Each scene shows the same named points in several views. A view is turned or mirrored, and shifted as a whole, has a little noise and may leave points out.
(in the rows, 128 means zero)

Scene 1
View 1
K443: [ 88 140 143 140  66 195 107 135 109 123 127 141  70 123 132 106 142  57
 122 140 153  47 132 146  84 151 191 151 195 117 174 140  95  53 146 132
 110 127 136 121 100  17  97]
K103: [ 80 139 123 160 129 162 148 154 111 121  99 125 104 155 133 115 178  93
 112 122 162  88 145  81 101 144 136 151 150 115 107 117  87  89 113 138
  93 104  96 109  70  86  62]
K524: [147 115 175 130  95 138 106 110 130 121 127 120 118 142 125 134 124  97
 152 110 161 152  99 189 106 119 181 128 130 113 123 136 113 130 161 141
 140 142 110 127 156 110 118]
K388: [108 127 161 143 123 158 124 125 118 140 119 110 124 159 133 126 155  95
 128 135 148  98 138 132  93 149 163 137 154 122 123 135  77  86 153 139
 114 128 107 119 111 104 110]
K692: [100 142 140 154  68 184 112 127 124 127 127 139  75 131 133 116 150  69
 123 118 158  85 123 167  89 146 195 140 177 115 159 139 115  77 152 120
 118 140 128 126 108  41 101]
K268: [142  98 106 156 192  93 152 105 145 140 102  67 183 172  97 159 161 152
 122  90 150 231 124 141 135 123 101 110  79 133  49 101 108 166 143 146
 126 141  42  81 155 170 100]
K737: [114 123 125 152 159 134 144 119 129 149 113  87 154 165 125 136 169 129
 128 116 145 145 140 115 110 144 127 136 118 135  84 120  89 122 147 140
 106 130  80  93 112 134 103]
K451: [102 139 196 140 105 160 116 129 111 132 124 126 111 155 146 120 146  90
 147 151 148  60 134 129  75 136 188 143 157 111 137 158  72  80 139 144
 123 116 123 137 108  91 114]
K572: [106 136 108 180 146 157 164 138 135 136  85 110 114 167 137 135 200 112
 101  89 168 146 133  98 115 141 124 128 115 108  66  90 113 124 104 131
  96 128  76 114  71 127  66]
K45: [126 116 141 140 144 129 131 108 125 141 118  95 148 164 114 137 150 125
 132 122 151 164 131 152 110 128 139 126 119 130 100 126  95 131 161 147
 123 136  84  97 145 125 123]
K83: [107 115 118 152 175 125 153 125 124 131 101  87 160 171 115 136 173 127
 128 116 151 155 142 105 112 136 113 127 109 131  72 112  80 127 134 150
 103 111  56  85 124 138  92]
K823: [100 116 126 124 131 145 124 124 111 128 122 109 133 144 104 120 145 101
 140 132 145 110 137 125 100 136 160 134 153 136 134 134  75  91 154 148
 117 111  96  95 137  77 100]
K983: [ 96 163 170 175 111 180 134 129 119 164 121 121 102 172 175 129 186  80
 119 146 135  48 146 141  75 172 171 151 160 112 113 133  85  56 141 128
  95 132 124 128  70  99 124]
K627: [116 116  93 139 148 138 125 105 130 170 137  78 166 151  99 141 155 122
 115 115 121 172 137 178 113 164 135 118 129 155 113 128  98  99 189 128
 107 152  78  57 164  98 141]
View 2
K983: [181 116  90 108  71 128 164 124 127 135 130 192 103  63 111 118 146 128
 164 113 148 122 143 209  36 177 119 140 104  87 106 116 141 136 170 127
 182 110 117 123 180  45 109]
K388: [154 116  95 133 109 126 158 124 122 136 103 150 113  80 132 120 122 133
 137 131 146 119 157 177  88 160 121 151 128 101 113 130 129 134 162 140
 161 105 118 129 169  76 135]
K627: [154 118  95 102 112 124 147 152 102 114 119  93 128 133 120 101 110 119
 149 117 109 128 145 139 151 155  74 145 137 146 106 155 199 149 148 144
 109  94  75  69 101 175 117]
K83: [158 139 115 122 155 109 193 148  82  99  83 150 144 115 123 132 115 118
 131 135 120 141 129 123 108 114 111 167 121 115 107 135 153 169 148 125
 107  74 112 119 147 135 124]
K737: [153 130 109 115 140 111 176 153  92 109 103 151 132 111 118 122 113 131
 141 126 108 132 125 138  99 118 109 159 122 119 108 128 153 173 155 128
 117  83 105 116 135 121 117]
K572: [160 153  82  71 136 100 184 144  95 123  89 151 125 114 106 138 129 138
 168  98 141 149 120 119  63  91 103 169 129 106 127 113 148 146 170  95
 110  65 125 128 173 124  76]
K823: [144 126 101 128 126 120 156 135 118 126  98 133 119 101 130 120 122 125
 130 133 134 123 150 157 104 141 111 153 129 107 112 133 148 149 154 140
 129 103 107 116 149 110 131]
K524: [108 105 100 140 124 118 152 128 155 175 128  99 101  93 142 119  96 153
 149 119 133  92 139 182 120 125 111 177 123 136 106 130 135 133 164 145
 117 122 104 145 134  80 167]
K692: [146 110  60  99  82 134 130  97 166 175 128 101  82  76 136 115 127 138
 156 115 180 119 182 212  63 179 110 150 129 106 122 121 136  86 183 125
 162 122 122 128 190  69 127]
K451: [142 109  96 145  99 131 158 118 139 153 107 170 104  59 141 128 129 134
 129 141 163 113 168 199  71 160 135 154 108  87 112 124 116 136 167 150
 174 122 126 148 184  33 153]
K443: [149 114  58 106  73 140 122  84 160 162 106 114  79  66 153 118 137 122
 135 141 199 127 204 213  53 201 119 139 122  82 127 120 123  76 183 134
 183 128 125 131 217  49 128]
K45: [131 118 107 132 136 121 175 149 110 126 105 128 125 108 131 122 102 130
 135 125 115 118 133 152 125 127 106 157 128 130 101 138 151 162 155 145
 111  95 100 111 130 119 142]
View 3
K45: [126 181 126 149 117  90 125 135 110  87 157 108 136 127 126 114 150 148
  84 111 103 148 143 155 127 145 125 161 163  94 140 132 124 139 123 104
 147 145 136  82  98 151 117]
K627: [100 195 129 155  78 102 104 122  81  85 161 113 168 140 163  94 135 117
  91 115  96 137 164 165 146 151 137 160 173  86 137 135 145 150 115 121
 165 156 128  68  87 132 122]
K692: [130 186 134 123  82  74 129 122 184  91 101 155 151 124 164 157 105  94
  66 104 108 111 116 162  78 160 148  42  92 119 103 147 145 130 102  96
  96 169 149 106  90 183 143]
K451: [141 142 149 135 115  58 155 132 182  90 100 137 121 114 131 147 144 127
  85 110  98 122 120 151  64 162 145  72 111 126 112 141 124 119 101  84
 113 160 150  78 160 167 131]
K388: [124 161 139 130 114  66 146 120 150  85 114 130 137 117 141 132 146 127
  84 117 106 128 130 153  96 159 138 113 119 113 125 130 134 125 111  97
 129 163 142  80 129 148 138]
K103: [120 161 102  90 150  48 162  78 171  81  81 154 142 115 140 143 139 115
  44 123 116 120 106 144 105 163 131 124  81  96 141  87 154 135 127  88
 120 178 138  86 131 171 153]
K443: [136 165 138 123  80  60 134 111 205  91  72 161 147 121 171 155 111  89
  82 108 106 102 102 157  66 173 158  18  75 110 103 152 164 126  90  97
  92 177 142  89 118 191 158]
K268: [109 217  99 142 160  97 103 120  57  89 193  95 138 127 100  91 160 182
  58 110 115 186 154 160 178 134 101 252 194  76 185  94 108 160 153 114
 172 131 143  90  72 147 114]
K823: [120 179 123 131 115  75 133 116 126  84 131 127 141 124 131 119 143 136
  77 111 102 134 134 146 116 153 130 134 135  97 140 120 134 143 116  95
 138 151 140  80 115 156 138]
K983: [121 143 154 108 135  70 166 117 183  86  84 141 153 113 141 157 135  98
  71 139 114  90 127 175  72 156 137 102 100 159  95 135 141 104 135 118
 125 175 148  71 150 145 103]
K524: [149 200 139 152  97  87 101 160 132  93 152 118 111 122 121 136 135 155
  95  86 103 155 128 155 102 140 132 106 151 108 120 150 107 136 103  96
 110 131 147 115  89 179 120]
K83: [112 178 104 120 154  75 145  99 101  77 135 113 142 131 113 107 161 153
  59 123 109 162 141 146 150 154 116 201 141  82 169  94 130 146 133 101
 161 152 137  69 113 139 137]
View 4
K388: [123 141 139 123 129 136 121  83 159 157 150 125 107 109 175 102  84 129
 138 120  98  99 124 124 139 127 141 163 132  92 120 147  92  80 125 151
 127 105 119 127 103 135 136]
K443: [ 81 179 167 123 131 109 138  63 159 175 134 124 135 102 203  71  39 121
 120 115  58  87 131 129 129 117 132 197  94  76 116 178  39  44 118 122
 127  70 150 107  89 157 173]
K823: [137 133 134 124 134 144 135 111 147 153 139 121 110 105 155 124 103 120
 130 152 120  87 115 129 122 108 141 142 144 117 126 138 116  99 119 157
 130 119 115 146 108 140 128]
K572: [124 154 146 134 113 172 141 131 140 117 101 126 122 112 123 146 111 141
 131 199 135  95  78 151  73  68 142 101 139 162 101 122 132  87  82 157
 138  78 167 173 118 145 156]
K451: [113 144 152 127 121 136 102  99 144 161 139 150 104 128 180 102  58 140
 133 106  83  86 118 117 127 131 158 175 121  89  82 158  77  67 143 149
 142  92 131 126  61 141 131]
K692: [ 90 159 163 126 120 139 149  67 163 168 137 117 130 100 184  72  64 133
 121 113  61  99 129 136 133 106 133 176  96  83 124 150  68  68 109 131
 145  81 164 108 105 147 168]
K983: [132 152 184 154 116 149 123 121 124 145 103 164 129 134 162  73  49 146
 121 105  75  82  99 119  90  88 163 166 113 119 115 149  68  71 122 121
 175  91 143 124  62 150 130]
K103: [112 162 161 132 125 140 138 112 142 146 115 144 133 122 158 107  70 131
 119 151  94  91 100 138  93  94 143 149 122 127 100 158  82  61 107 141
 143  79 151 145  89 157 155]
K627: [160 112 134 129 163 145 173 106 141 155 130 106 115  89 144  92 130  97
 138 143 130  87 110 126 140  93 130 137 165 132 186 136 129 136 103 136
 136 158  79 131 149 135 119]
K268: [165 102 101 126 127 190 139 134 148 124 139 114  86  97 116 169 170 127
 154 198 179 104  93 129 123  82 139  73 191 168 151  79 192 155  97 186
 129 144  97 178 167 112 100]
K737: [151 124 129 133 137 162 134 130 142 138 125 130 102 115 132 138 115 132
 136 167 137  93  98 128 107  94 147 120 164 147 124 121 141 114 110 156
 140 116 109 158 112 134 115]
K45: [146 116 125 130 134 155 130 109 148 147 139 119 100 103 145 128 124 125
 141 149 126 104 113 127 130 102 140 131 155 125 137 115 140 122 119 165
 130 132 103 142 127 117 110]
K83: [150 131 120 125 143 161 130 141 146 129 125 131  94 106 127 160 122 110
 137 191 155  89  90 135 107  95 141 108 174 149 109 137 143 113 112 169
 125 129  99 174 113 137 122]

In a view up to two points have been moved. Name them for each view, in the order of its rows, or write none.
view 1: K823
view 2: K627
view 3: none
view 4: K388, K103
